A landscape with many valleys, sampled at points; each row gives a point and its height.
From any point a ball takes the steepest step (drop divided by distance) to one of its 4 nearest points. It stops when none of these is lower. Distance is the straight distance between rows; heights are no part of it.
Zodu height 564: 117	68	101	114	43	84	118	80	100	126	107	72	99	96	109	85	76	108	130	123	121	94	103	95	121	81	85	78	82
Pib height 355: 99	103	113	114	116	112	105	103	95	110	105	104	100	131	83	93	92	71	110	111	104	97	95	107	63	100	130	128	115
fon height 99: 109	84	98	118	104	121	51	82	71	108	77	102	80	63	78	113	114	83	93	97	93	75	80	94	147	105	45	78	81
guvez height 360: 123	95	105	125	92	61	125	81	86	112	104	67	84	92	90	97	85	102	131	115	149	101	122	83	115	82	98	102	78
Bulu height 739: 52	111	110	89	90	106	104	84	109	95	109	76	97	59	97	80	112	90	73	98	77	95	66	86	128	70	95	84	79
torim height 157: 103	139	90	120	132	77	86	106	104	83	85	122	117	83	101	111	125	88	64	79	70	95	86	116	104	111	83	93	93
Bama height 569: 111	139	121	80	119	100	78	118	83	125	95	94	99	76	68	104	117	90	88	105	85	69	91	86	146	86	93	81	111
bovuz height 290: 104	104	103	84	87	119	128	70	150	103	126	126	96	105	93	108	93	73	92	103	105	98	107	121	65	107	123	136	117
nisul height 742: 88	73	93	93	65	90	119	96	71	109	122	74	106	70	104	71	109	105	120	88	68	99	110	48	90	107	97	84	122
Giz height 604: 82	104	88	85	66	92	86	87	107	85	102	79	109	87	104	86	106	98	89	106	111	115	69	102	107	61	131	89	85
giri height 638: 121	92	83	73	87	121	100	79	105	91	102	84	45	106	120	85	111	102	94	95	133	70	143	41	137	71	53	83	125
daga height 373: 97	109	103	106	86	88	68	114	96	102	80	90	105	108	120	100	115	75	93	114	133	112	76	111	124	99	106	90	68
Mezu height 384: 82	72	76	97	70	93	102	105	89	104	105	87	114	94	118	99	115	123	103	84	84	96	117	82	77	123	109	93	108
sezu height 299: 116	97	83	123	72	84	123	107	129	119	81	91	113	122	119	107	91	93	133	125	125	109	120	118	86	112	116	104	82
zagu height 741: 85	110	82	91	67	100	83	82	156	79	115	96	100	105	113	107	113	92	105	91	114	132	96	117	107	109	127	96	73
Nis height 210: 116	95	103	120	85	77	103	91	95	106	86	87	104	121	107	111	96	111	133	127	134	97	143	86	95	98	102	104	80
zabep height 394: 114	65	84	102	54	142	117	100	118	112	116	125	134	109	123	105	76	118	107	95	117	110	95	119	86	124	106	93	102
bidi height 227: 87	126	115	108	126	122	98	133	100	121	71	112	110	113	129	122	105	94	106	113	103	103	104	124	114	123	106	127	110
tuk height 194: 64	91	107	103	139	110	118	94	105	85	93	129	94	99	112	117	88	125	89	97	70	100	68	128	68	114	96	128	123
Dodak height 253: 76	94	83	100	118	97	126	87	150	72	99	128	95	106	106	98	95	91	92	95	85	120	83	151	107	106	114	136	110
luvo height 496: 99	63	71	117	56	107	97	105	110	111	65	99	121	99	123	91	91	124	105	96	114	114	113	102	98	127	99	81	104
faruz height 416: 96	91	90	118	52	85	100	87	100	92	104	70	102	97	117	88	115	94	113	104	125	124	104	94	119	92	109	86	84
magur height 324: 115	70	117	90	130	62	116	92	124	86	99	113	74	120	77	85	100	91	84	94	87	146	107	124	80	88	108	154	118
mibik height 476: 109	80	130	122	107	140	103	103	96	117	82	84	100	103	132	105	65	120	97	118	107	105	107	106	95	119	101	103	104
mek height 450: 98	103	120	100	139	58	115	93	79	90	113	94	108	84	105	69	106	100	73	91	90	106	87	93	121	78	93	136	91
retaf height 197: 97	97	97	110	77	126	113	101	87	129	105	85	116	126	129	81	83	107	110	114	116	90	100	112	63	114	124	123	114
Sepug height 338: 113	108	99	109	107	97	85	104	96	98	92	99	67	101	86	115	103	104	121	105	142	84	156	72	118	83	95	100	102
Lora height 815: 87	107	136	75	115	62	114	120	101	116	113	89	94	96	69	86	93	87	81	98	104	104	74	89	123	70	102	94	113
bek height 222: 115	112	104	106	85	123	118	77	120	135	114	106	113	108	103	82	70	100	107	123	126	73	106	120	48	122	134	122	102
Dak height 422: 105	94	112	94	93	118	96	92	66	105	83	78	86	83	80	102	119	128	117	112	123	88	134	67	146	70	93	70	99
dume height 89: 120	121	87	103	118	96	65	113	90	116	55	131	104	98	111	120	114	95	71	88	96	101	85	115	119	119	90	100	93
Nakud height 392: 129	95	116	95	103	140	46	91	84	104	76	100	100	67	85	114	81	111	81	105	101	61	64	112	143	96	45	75	67
Rig height 183: 125	106	104	89	87	145	130	46	144	126	126	113	119	99	108	101	77	76	109	106	109	71	89	124	80	119	131	120	131
naka height 421: 100	77	89	110	45	81	93	93	111	106	141	101	99	98	105	96	99	99	94	103	101	102	119	76	102	128	125	100	120
zoz height 427: 93	126	96	108	147	95	94	128	79	100	103	141	90	93	81	100	140	77	110	85	64	96	98	105	94	100	96	91	113
goson height 322: 77	132	116	105	138	136	106	120	101	109	82	130	104	101	125	114	98	86	80	88	71	89	88	115	84	108	78	132	136
metu height 541: 88	98	68	134	85	115	88	119	132	105	103	99	99	121	138	114	91	115	81	65	125	78	135	74	102	97	68	102	111
resus height 451: 123	119	78	104	62	130	116	85	153	106	124	116	120	95	112	125	93	92	122	101	123	84	96	122	80	116	128	98	116
dake height 389: 89	76	89	107	105	106	96	113	97	100	51	114	95	111	100	140	92	103	109	87	85	98	86	115	99	128	81	66	84
fek height 184: 120	116	121	93	117	72	80	123	76	114	83	92	89	106	86	129	113	101	114	117	114	90	107	89	144	97	100	101	92
Bes height 543: 100	68	77	117	80	75	103	101	89	99	113	60	103	116	120	84	90	114	105	80	122	100	118	60	119	83	34	110	112
fadob height 410: 87	95	99	79	93	132	130	55	124	96	125	120	79	104	106	107	92	116	72	107	105	105	115	124	72	91	127	153	121
nol height 311: 100	88	104	103	88	149	73	90	61	127	100	85	83	66	75	110	115	89	101	118	99	69	78	82	137	100	48	58	95
nirut height 285: 107	105	96	76	102	119	122	88	65	125	109	97	83	123	62	70	56	72	118	102	109	95	104	116	29	101	128	129	132
lal height 335: 132	94	102	111	116	66	117	114	86	109	107	84	101	108	79	95	97	102	146	120	122	117	142	98	79	116	113	100	91
tez height 653: 84	89	104	56	85	137	63	95	75	80	96	76	113	70	83	85	93	96	84	111	95	113	56	101	87	97	58	46	77
nunis height 398: 113	97	83	97	111	87	107	69	151	117	110	116	98	102	100	87	93	66	121	104	116	92	94	120	66	103	139	108	113
nasu height 397: 71	87	108	90	86	123	86	111	136	82	67	107	115	86	113	103	86	117	100	96	107	139	83	118	73	132	118	61	91
mep height 358: 114	119	116	88	131	78	104	132	97	103	97	126	99	119	91	105	134	85	85	102	82	98	106	113	82	95	110	118	138
fana height 518: 91	91	108	95	80	130	66	89	95	93	93	72	115	60	90	93	97	90	70	105	92	114	56	103	110	77	51	62	72
vaf height 418: 136	123	114	84	156	104	98	139	84	123	89	145	97	118	98	119	112	71	100	62	104	103	116	98	75	90	108	122	150
Fofe height 681: 78	97	132	83	89	58	111	86	107	122	127	98	86	113	92	89	95	96	82	112	89	130	95	92	120	59	123	104	119
Pifo height 333: 60	114	100	105	100	118	118	100	89	113	106	116	89	112	102	111	106	100	96	100	72	107	102	94	45	113	129	118	118
zopus height 647: 130	80	99	121	73	59	114	81	113	116	133	71	106	99	97	89	93	81	124	119	123	100	91	96	95	113	112	96	100
Lolod height 302: 92	121	96	99	111	109	54	109	102	82	87	91	111	78	105	115	107	73	65	104	89	97	62	96	123	92	80	59	60
dos height 437: 103	108	115	101	106	56	95	95	90	113	109	75	91	111	87	90	114	83	116	130	97	95	123	98	89	111	132	95	106
dulo height 452: 95	107	108	106	84	94	98	106	71	106	80	62	93	96	107	105	118	101	101	108	115	84	79	95	135	70	95	83	70
rab height 334: 121	119	102	100	108	94	76	104	80	106	68	95	88	105	93	120	115	104	95	124	144	83	114	92	162	80	93	109	57
duvoz height 319: 120	125	96	100	111	108	47	98	85	90	90	106	117	74	79	107	125	96	76	93	80	57	76	104	159	116	76	92	92
gon height 598: 113	103	111	91	61	151	102	68	85	121	156	131	110	99	106	75	90	120	73	85	108	76	100	117	75	101	127	125	130
bigu height 388: 82	111	121	93	128	131	96	117	79	106	94	107	86	122	82	100	92	89	114	110	103	103	119	108	56	105	143	131	129
kor height 209: 70	121	93	114	125	96	111	120	132	69	81	112	96	95	115	107	102	94	71	80	83	116	81	126	97	100	89	105	92
lave height 413: 104	100	117	100	95	128	86	126	105	106	43	120	93	108	114	139	75	115	78	101	111	99	104	128	116	125	81	81	77
rebam height 250: 117	139	124	89	123	101	111	121	106	122	90	144	110	92	108	96	111	74	77	76	82	104	88	100	83	87	95	139	136
fude height 465: 112	87	87	93	86	125	96	77	79	93	64	75	79	83	114	108	113	93	101	96	119	85	130	59	137	90	41	87	82
Budag height 82: 109	79	100	101	83	107	114	105	102	139	131	86	106	109	104	85	85	118	121	104	107	96	110	105	45	123	130	124	114
Vusut height 266: 126	83	102	85	102	88	126	57	136	99	140	117	77	123	64	84	78	65	99	105	102	86	125	126	42	106	110	136	129
vug height 140: 112	119	85	87	103	79	93	102	126	62	120	109	111	104	106	78	113	94	88	92	109	144	65	107	124	71	92	119	75
Bufil height 131: 97	102	107	96	115	96	82	94	60	94	102	92	82	104	69	104	144	101	133	107	84	90	115	80	133	94	106	75	101
Sila height 316: 58	111	123	106	117	139	94	112	89	117	84	97	110	98	119	134	103	88	88	91	90	102	73	126	83	122	110	104	106
bedi height 529: 108	100	106	107	47	150	115	83	109	118	144	100	109	98	121	79	85	129	75	96	102	92	99	113	50	124	112	121	131
mufe height 426: 76	73	81	92	69	103	113	88	123	99	122	103	82	89	114	101	109	125	72	94	70	85	114	89	68	127	118	106	110
Baf height 251: 81	88	85	99	114	94	120	93	138	51	81	136	100	86	100	104	99	126	99	94	69	108	67	145	84	116	71	124	88
rus height 533: 98	92	136	91	129	64	108	75	108	99	131	101	83	108	91	86	77	91	78	116	95	136	96	94	133	86	105	112	116
doful height 438: 126	91	93	101	109	115	119	95	95	86	96	97	76	103	88	103	99	122	130	74	129	81	150	46	114	82	75	70	104
lubab height 305: 108	104	106	95	123	116	84	141	92	125	68	108	109	106	100	116	115	111	126	109	86	98	112	106	107	127	114	97	104
ladez height 308: 69	119	96	92	105	60	99	103	105	76	110	96	104	97	108	84	113	91	64	93	89	127	66	100	113	76	95	105	80
Zana height 326: 109	114	78	96	102	119	55	104	83	85	66	83	114	103	90	109	123	95	69	110	101	96	75	101	152	81	90	74	80
fato height 366: 106	102	123	95	128	73	98	117	72	88	114	94	97	114	71	109	113	91	129	91	98	92	130	97	86	98	132	107	114
Duk height 495: 80	110	108	98	109	57	114	93	86	111	132	78	87	99	96	87	120	103	122	104	75	121	113	81	93	108	120	72	125
vak height 337: 94	128	108	86	121	140	88	138	107	108	89	126	124	113	122	107	84	81	82	89	117	131	60	142	102	103	98	120	93
far height 263: 116	83	85	114	51	96	104	93	121	114	127	105	128	99	109	105	85	105	97	97	108	88	111	112	71	115	128	112	105
Meteg height 385: 85	127	109	101	126	141	77	116	92	109	70	127	97	99	105	123	99	91	98	85	69	92	72	130	108	131	81	84	114
Vig height 323: 52	102	92	117	113	98	115	73	100	112	111	89	90	103	106	102	135	106	100	96	64	103	113	92	83	114	107	89	87
Sepod height 407: 101	130	119	98	132	121	77	107	97	102	70	120	100	106	125	130	79	91	110	100	94	104	47	135	100	132	80	77	98
Vut height 401: 118	112	116	96	129	116	114	112	94	113	75	110	89	123	95	108	71	114	128	125	121	90	149	95	77	107	110	137	111
zezo height 559: 106	89	106	117	60	60	113	72	103	110	142	67	99	87	112	81	91	95	91	111	95	116	99	84	105	103	140	93	109
vev height 161: 122	94	103	119	85	106	122	110	79	101	98	95	118	106	91	80	87	129	130	86	102	70	154	81	54	103	110	116	109
Vap height 321: 97	138	89	80	108	94	67	132	114	81	62	129	104	116	93	100	87	95	87	92	114	119	78	134	104	105	83	83	81
zev height 676: 119	107	123	87	123	79	107	114	56	117	102	82	80	108	95	118	85	94	145	103	126	99	112	74	146	73	104	92	95
bote height 661: 95	103	122	82	99	57	121	107	76	101	135	62	89	109	82	78	88	89	121	129	109	97	107	68	116	97	124	67	107
Febo height 342: 89	108	102	93	101	119	118	121	146	79	97	124	97	107	100	108	94	81	92	102	119	127	76	139	88	95	118	112	111
sem height 169: 113	104	98	88	82	104	116	80	119	132	142	114	82	108	88	87	82	86	104	94	103	93	118	120	43	122	140	132	108
Ponad height 202: 53	110	82	127	130	80	93	103	107	71	102	116	105	76	100	118	115	97	84	95	49	91	87	114	88	102	70	95	95
berol height 440: 138	104	98	112	116	83	112	100	74	81	105	77	81	109	76	102	83	110	158	100	113	90	152	79	105	92	115	92	90
kofe height 275: 56	83	108	94	118	129	112	78	133	70	88	102	114	100	112	110	97	98	75	101	76	113	64	117	80	106	104	127	122
dige height 383: 107	86	84	125	73	64	105	99	92	99	99	73	102	100	109	82	88	115	121	118	129	107	110	86	115	93	95	93	91
tefas height 396: 124	47	67	129	53	100	92	120	118	110	112	113	134	119	116	95	78	131	103	79	90	82	106	90	97	115	98	114	93
vugo height 185: 135	135	87	97	117	75	72	109	83	87	91	136	100	90	102	108	121	86	71	102	116	84	70	83	137	111	94	97	94
togor height 256: 55	86	80	100	120	102	102	80	126	60	107	111	88	79	94	118	96	103	87	91	60	127	63	115	84	105	69	81	85
nunob height 359: 82	109	101	112	128	76	118	90	83	90	120	93	89	84	105	82	115	113	65	103	70	101	66	97	124	62	61	101	90
soz height 146: 123	139	92	96	110	98	86	126	104	111	72	134	120	104	124	107	115	76	71	83	105	100	87	109	103	111	100	123	111
zase height 344: 105	136	72	85	132	71	78	116	113	62	106	114	129	85	126	84	103	93	60	68	117	103	80	82	127	105	74	112	75
Pif height 641: 76	97	102	106	100	67	105	79	104	98	123	81	100	101	107	78	113	89	88	116	96	114	98	85	122	72	121	93	103
vib height 517: 118	71	105	120	73	63	129	90	73	109	131	71	103	96	86	68	72	118	138	101	119	103	127	68	107	89	101	93	97
tep height 356: 94	113	106	103	87	126	110	100	133	116	86	105	120	116	109	111	89	80	125	124	119	110	91	130	77	112	129	113	103
dako height 94: 130	100	95	87	88	75	115	84	108	107	149	110	105	108	56	83	85	90	99	89	104	79	143	90	52	113	134	100	107
firo height 273: 135	135	82	86	94	90	69	113	101	91	83	95	130	77	102	100	100	94	65	89	113	68	60	79	140	105	96	100	81
ros height 240: 60	91	84	114	122	83	104	90	104	76	121	84	80	71	93	100	113	116	84	97	49	100	79	105	102	102	86	103	77
rut height 236: 128	72	88	117	95	90	102	112	74	90	110	88	112	111	91	75	101	137	132	87	105	82	142	65	76	100	109	109	93
zumu height 206: 55	139	124	85	123	138	100	111	127	75	99	132	108	92	123	104	71	115	98	84	95	120	46	129	89	112	80	96	108
Ruk height 400: 104	69	85	111	82	94	100	94	66	120	91	68	110	110	111	91	119	113	108	101	95	96	114	65	104	111	86	75	107
Gilu height 343: 123	91	81	97	114	90	117	107	96	67	102	124	99	111	89	88	106	140	135	78	107	61	170	70	90	85	94	104	99
Rav height 229: 110	107	99	112	115	78	83	130	89	116	80	92	88	113	84	134	123	80	103	105	102	92	108	112	122	104	112	116	109
gen height 249: 118	110	76	125	117	104	59	107	90	96	64	97	92	72	80	133	126	80	92	105	89	80	77	117	137	114	82	68	91
puv height 230: 128	127	115	106	117	81	84	110	106	106	75	102	105	122	105	117	103	99	124	121	128	89	117	114	125	100	100	113	81
Ganut height 446: 105	79	74	110	73	122	58	84	93	90	51	69	104	89	121	94	100	93	98	102	98	107	85	100	101	105	62	66	63
refi height 592: 75	100	105	112	88	116	104	95	62	117	81	56	101	78	97	101	116	98	98	121	82	79	98	70	131	83	82	72	87
tura height 736: 86	115	76	79	82	115	71	75	128	59	112	96	102	83	92	105	120	111	77	78	95	136	59	112	111	83	69	63	58
lozo height 265: 105	96	93	91	101	76	113	94	150	77	108	121	105	108	109	95	101	88	73	87	104	132	82	132	102	75	94	136	95
davek height 300: 96	64	79	112	67	111	112	127	96	124	106	115	129	118	120	88	74	123	89	101	116	94	121	104	80	129	102	122	96
pora height 372: 113	68	87	112	62	85	121	108	81	116	124	77	110	123	110	74	92	128	121	106	117	86	129	61	108	89	86	109	104
lur height 296: 104	88	99	118	72	73	110	99	96	103	105	93	97	107	109	90	115	100	116	116	114	112	119	88	103	87	119	87	82
kogel height 824: 101	101	127	70	110	60	107	126	67	117	108	77	101	109	60	95	97	89	105	109	110	93	102	91	141	73	120	73	114
buput height 330: 96	120	73	71	109	100	78	111	129	61	94	117	104	102	113	107	98	131	81	77	93	146	64	135	95	100	65	110	79
gifo height 281: 100	100	96	102	133	59	113	84	123	62	91	117	111	91	101	93	113	114	78	82	65	127	77	121	107	96	89	124	103
Bulag height 461: 92	88	96	111	87	88	104	96	111	111	143	110	91	110	96	98	114	112	94	95	91	92	126	98	70	118	146	115	124
Veg height 567: 89	137	112	102	100	121	71	93	83	111	101	98	97	65	92	97	102	91	88	118	70	54	58	84	145	85	76	79	86
Suk height 264: 127	72	101	71	114	110	137	99	130	86	102	130	103	101	98	95	85	93	103	97	87	123	79	149	88	78	97	180	126
gopa height 301: 116	137	92	98	130	92	63	109	81	116	104	121	84	70	81	90	124	88	99	104	91	74	70	100	148	112	67	94	116
ziv height 252: 100	106	114	102	140	66	119	117	124	65	89	131	101	95	121	99	116	88	82	92	88	106	77	132	92	101	83	145	107
denil height 480: 97	85	82	107	67	77	117	104	80	99	133	73	97	108	97	88	113	123	109	116	91	107	119	59	98	102	116	84	111
fug height 217: 95	93	90	129	105	86	79	126	97	88	89	85	95	116	98	118	127	116	116	112	101	92	129	103	101	111	108	110	89
lezi height 354: 70	73	75	111	79	111	93	98	117	75	89	75	87	83	112	108	124	101	82	85	86	124	73	104	85	115	90	48	94
notad height 669: 83	112	118	89	82	93	91	108	75	119	93	65	109	94	86	107	109	83	82	118	103	106	84	88	120	78	112	83	90
Rif height 449: 130	103	97	94	91	139	96	105	67	118	123	105	113	114	109	51	83	158	105	83	114	87	117	106	49	102	121	130	120
lunaz height 361: 103	77	104	85	129	95	142	83	116	123	123	120	71	119	77	87	65	66	79	93	95	105	84	119	60	98	116	164	121
lisep height 257: 89	111	91	81	124	108	90	120	127	74	82	129	118	99	120	100	98	88	75	72	103	129	56	133	83	97	82	100	93
samev height 339: 94	117	105	92	117	112	121	97	138	103	108	118	101	120	106	100	87	57	80	93	116	129	82	129	71	84	106	147	117
dil height 514: 97	99	119	86	112	52	123	86	88	108	92	115	108	75	102	63	85	109	69	116	84	89	55	91	137	72	90	110	91
zet height 547: 112	67	72	110	68	101	92	77	91	91	85	91	109	84	125	77	98	117	91	76	107	102	89	73	108	110	88	87	108
pokev height 433: 111	81	120	72	121	99	107	105	53	90	114	82	102	88	66	104	111	114	143	118	105	87	119	55	146	89	111	62	108
kagi height 151: 100	105	102	118	115	92	80	121	88	104	60	111	101	121	112	134	111	93	95	100	118	101	106	119	112	107	107	91	91
pivi height 320: 114	91	102	94	104	149	73	94	82	119	73	99	83	71	77	104	113	113	98	110	85	69	94	91	158	84	54	84	96
Mudo height 350: 87	94	78	122	90	108	96	102	82	117	77	90	104	96	111	118	131	108	108	86	80	98	113	92	92	116	96	80	97
gisak height 439: 111	82	96	92	124	150	110	108	81	101	81	130	110	108	98	101	93	137	144	78	92	68	151	73	75	121	99	112	89
Nefo height 391: 123	92	77	119	122	103	109	107	67	68	82	101	92	99	83	92	122	112	143	95	86	79	151	60	123	100	101	91	82
pok height 619: 92	113	105	95	90	94	93	103	92	101	102	61	102	106	96	83	96	83	80	124	123	88	70	87	125	73	106	86	63
zit height 364: 95	96	93	108	119	137	78	117	90	118	81	124	100	104	80	133	116	106	120	102	70	77	110	108	133	128	91	68	101
ludi height 470: 106	106	118	118	118	122	110	95	107	118	58	106	99	124	105	112	74	75	131	114	147	99	118	132	97	88	110	131	102
Gugup height 295: 92	110	111	113	85	111	110	120	113	108	87	97	107	130	106	109	100	101	98	106	96	112	111	115	54	123	117	104	98
zifen height 460: 98	93	91	71	86	119	132	46	113	103	138	128	63	103	91	108	67	103	74	109	103	96	119	105	58	98	128	154	123
fuveb height 578: 50	97	120	89	99	65	111	95	98	101	134	79	79	88	86	74	106	100	82	108	79	113	101	78	115	83	113	94	100
fima height 714: 93	101	113	99	79	52	97	83	142	95	114	99	90	115	106	107	113	70	90	101	110	136	94	116	95	87	125	101	96
Keta height 287: 76	96	87	122	99	89	82	89	111	87	109	91	91	92	98	124	132	99	89	82	73	123	89	117	90	108	90	78	90
Fup height 504: 112	97	94	96	87	140	98	119	111	105	91	120	100	128	119	117	79	123	111	70	117	70	156	75	89	112	77	113	104
vir height 634: 87	95	87	87	52	115	93	77	97	96	101	77	109	90	108	82	107	104	90	108	126	116	71	84	117	77	94	67	90
fefis height 576: 109	89	117	110	81	86	109	81	80	107	86	65	79	95	109	109	99	120	112	122	123	78	131	66	138	75	69	98	93
Fakig height 173: 95	93	96	93	131	116	119	107	140	78	97	132	100	96	117	104	86	115	74	88	87	128	70	128	89	92	82	132	112
runu height 381: 92	83	92	110	81	115	97	109	90	102	59	109	96	101	107	136	100	110	106	95	94	99	126	105	104	116	70	90	87
sobaf height 658: 65	95	90	81	107	112	96	78	104	87	123	81	98	70	90	102	103	104	76	90	76	117	46	94	120	71	71	76	60
lil height 371: 61	109	112	94	136	157	106	112	91	119	97	92	92	132	102	93	104	108	73	99	75	98	99	106	61	103	121	123	125
movo height 417: 89	95	119	112	117	140	104	103	81	128	58	105	91	105	110	141	92	125	115	102	86	100	129	93	109	129	83	98	106
torun height 198: 118	95	106	110	100	110	124	109	93	146	91	84	93	105	96	106	69	93	137	128	124	95	117	106	52	103	123	123	108
kete height 369: 128	108	121	101	148	79	106	134	86	106	111	104	102	131	69	118	100	69	109	102	104	111	124	109	74	93	137	125	123
nep height 291: 86	86	94	111	99	96	100	106	57	116	95	83	103	92	101	94	149	109	121	98	85	94	126	55	106	115	120	64	101
tume height 178: 88	106	95	61	130	131	107	87	146	66	99	130	100	91	121	114	77	128	102	93	92	136	66	132	73	102	65	86	89
Guba height 192: 105	110	111	92	125	83	107	111	106	111	127	106	98	97	58	96	100	95	114	96	110	101	132	111	49	102	149	112	111
dar height 405: 122	117	102	115	124	84	127	100	107	105	87	122	95	118	86	114	72	100	130	110	123	104	167	101	84	109	97	112	109
fosa height 616: 84	74	127	93	70	75	120	100	93	104	152	73	98	102	91	64	93	105	105	106	81	109	118	60	102	94	119	62	122
vikik height 507: 104	111	113	113	103	116	101	108	123	121	72	112	92	109	121	119	77	104	129	102	141	95	159	88	93	105	95	129	100
Seri height 211: 107	93	109	73	90	112	117	73	117	129	123	114	78	117	66	79	88	92	98	102	97	84	125	113	40	100	132	123	127
pabu height 279: 131	104	92	108	109	100	119	107	93	87	83	109	102	120	80	103	91	122	134	104	114	93	172	89	81	107	117	120	95
Meduv height 406: 122	72	82	110	40	95	99	96	123	102	112	100	127	110	115	94	80	107	131	110	124	113	101	112	80	124	112	94	92
deva height 428: 93	87	77	100	63	85	108	103	93	96	144	86	104	106	117	72	128	121	88	83	91	108	115	80	77	118	115	90	110
kipi height 336: 100	119	94	71	105	94	112	129	151	71	107	161	107	97	133	92	89	94	73	71	101	144	73	138	82	86	81	135	95
ruz height 286: 93	100	112	101	128	62	110	108	125	97	102	114	101	115	116	107	109	72	68	86	92	111	100	130	66	87	106	134	124
Tude height 363: 62	98	118	84	111	155	97	98	123	81	91	89	101	107	125	134	92	110	80	94	97	119	69	126	69	121	107	90	99
sofi height 382: 52	91	90	90	96	119	90	98	122	87	95	122	105	92	126	109	102	112	89	77	75	130	96	110	76	121	105	72	95
gerad height 580: 123	75	117	105	76	68	139	96	75	114	114	61	95	95	77	62	66	109	136	123	122	94	123	94	111	81	92	83	88
pov height 303: 105	111	104	118	111	73	84	116	108	103	96	98	100	104	97	111	115	60	112	115	124	116	98	124	112	86	118	97	80
buro height 315: 113	61	87	95	98	92	125	96	62	59	108	92	108	112	103	83	93	121	144	66	98	76	146	48	104	95	91	98	88
gekab height 424: 89	136	87	71	102	97	100	94	110	70	108	98	116	75	101	62	96	98	65	100	101	117	39	96	117	69	86	101	63
ragip height 611: 73	131	125	82	120	75	98	117	76	116	109	77	103	89	69	79	112	85	93	96	77	79	90	85	133	60	99	70	116
Daton height 325: 115	95	111	93	119	144	110	94	58	104	94	93	108	119	109	80	68	138	138	97	101	78	147	83	71	116	108	143	98
pugok height 682: 64	91	96	109	79	102	105	95	75	106	109	72	95	79	110	83	112	104	84	109	77	106	90	63	113	94	92	78	120
sudu height 379: 88	129	114	108	122	96	70	102	62	94	106	101	104	92	100	107	134	100	96	91	68	67	85	103	129	95	87	75	95
mol height 174: 107	109	99	113	91	109	84	94	107	90	61	87	83	106	98	131	104	110	95	111	115	105	123	74	136	105	79	85	72
pufit height 667: 106	59	82	128	56	98	90	85	105	108	102	68	126	97	129	85	97	120	99	105	111	93	94	72	124	89	76	93	114
Dima height 536: 123	47	48	129	44	97	84	109	102	92	80	86	127	96	121	81	82	116	97	93	110	116	99	92	99	99	79	91	98
roso height 399: 94	81	79	121	86	90	91	98	81	99	76	75	95	77	118	104	128	95	92	92	86	104	103	90	92	115	75	76	80
pog height 380: 103	92	113	115	87	78	114	104	68	110	97	69	108	103	108	101	123	114	128	112	105	98	115	70	121	101	121	65	101
naru height 775: 107	127	127	81	98	79	98	112	89	106	111	95	109	100	86	81	100	79	66	103	104	79	45	80	130	68	106	84	88
roru height 420: 126	83	103	109	43	162	112	68	130	125	135	112	142	112	119	90	56	112	101	112	112	78	80	116	83	124	107	125	112
Tal height 563: 133	111	117	90	151	72	98	123	75	90	119	129	97	92	76	90	121	77	97	82	95	90	88	92	116	100	104	91	132
vilof height 562: 66	126	93	74	96	100	86	84	114	80	103	102	111	74	88	77	113	102	61	99	76	107	59	91	139	64	77	101	81
fam height 528: 144	110	101	97	93	110	30	103	85	90	50	109	89	83	93	126	69	95	95	87	81	72	82	114	127	125	58	60	75
zepuz height 368: 71	106	113	80	99	144	106	106	135	86	110	122	108	105	133	113	75	106	95	111	103	147	62	119	70	120	99	89	110
Met height 216: 123	98	100	95	112	55	115	64	110	98	161	112	87	95	63	81	75	79	101	93	94	88	140	116	77	130	122	105	126
lide height 340: 74	83	94	98	85	109	92	99	120	70	83	112	103	94	110	122	100	116	92	89	73	126	91	105	75	112	89	56	89
potas height 762: 115	88	121	89	96	79	139	103	72	83	118	83	92	88	85	101	74	122	144	125	143	73	144	68	133	68	88	90	99
Nifi height 411: 106	79	97	85	105	125	134	50	123	106	121	123	70	102	91	111	83	83	78	114	82	107	104	122	86	81	108	166	125
fipef height 743: 68	110	107	88	79	91	96	84	98	92	99	71	116	97	99	88	108	75	73	101	93	97	72	77	129	80	93	74	83
Toz height 262: 110	98	87	119	120	128	76	88	68	113	100	126	86	68	55	111	141	97	141	99	85	73	106	85	142	90	72	89	91
rufol height 691: 92	97	94	105	85	88	103	79	139	76	112	87	89	99	110	110	121	87	90	105	102	110	98	101	104	92	143	90	102
sulag height 365: 125	110	113	107	131	82	88	127	80	126	66	105	91	133	83	115	96	71	128	104	134	95	119	132	97	88	109	131	112
lubot height 571: 131	115	115	81	135	103	106	129	77	116	86	113	105	120	53	85	58	71	150	93	101	91	128	118	62	94	138	121	110
molaz height 367: 83	99	104	98	113	123	92	127	108	104	71	118	111	100	116	120	102	102	91	89	92	108	69	122	86	125	103	79	91
Kubi height 298: 97	107	94	116	77	99	67	108	89	86	55	71	98	91	107	116	110	106	90	102	104	113	88	96	118	94	86	84	68
Biziv height 309: 75	74	95	105	115	68	110	77	119	65	106	106	83	103	87	106	127	102	87	108	71	124	88	112	108	99	116	131	105
fip height 215: 73	117	90	104	114	104	68	117	110	94	85	91	108	96	121	111	129	87	86	83	77	98	59	108	105	118	74	64	79
rusuk height 522: 120	119	130	92	142	69	100	123	62	93	103	88	99	108	68	110	107	94	136	119	116	93	120	86	129	93	104	81	105
gigir height 521: 92	87	91	95	62	154	120	83	121	77	129	126	103	93	122	110	75	116	100	106	95	110	100	114	80	113	120	89	106
mabag height 642: 132	93	96	119	71	65	96	91	103	104	151	77	98	102	93	80	100	99	122	109	108	104	118	102	81	120	123	91	109
fak height 425: 101	139	111	103	138	72	87	113	76	94	112	95	98	88	107	112	125	73	91	109	79	97	93	80	130	81	100	79	95

Call two points neighbours if one is among the 4 nearest of the other. Go from one point of each pair to the other, from neighbour to neighbour, staying as low as possible. Name the highest point that can't be avoided.
fek and mol: Lolod
fon and vug: lozo
Rig and dako: bek
fek and Bufil: Toz
dume and fek: Rav
Fakig and fon: gen
dume and Fakig: kor
dako and Budag: sem
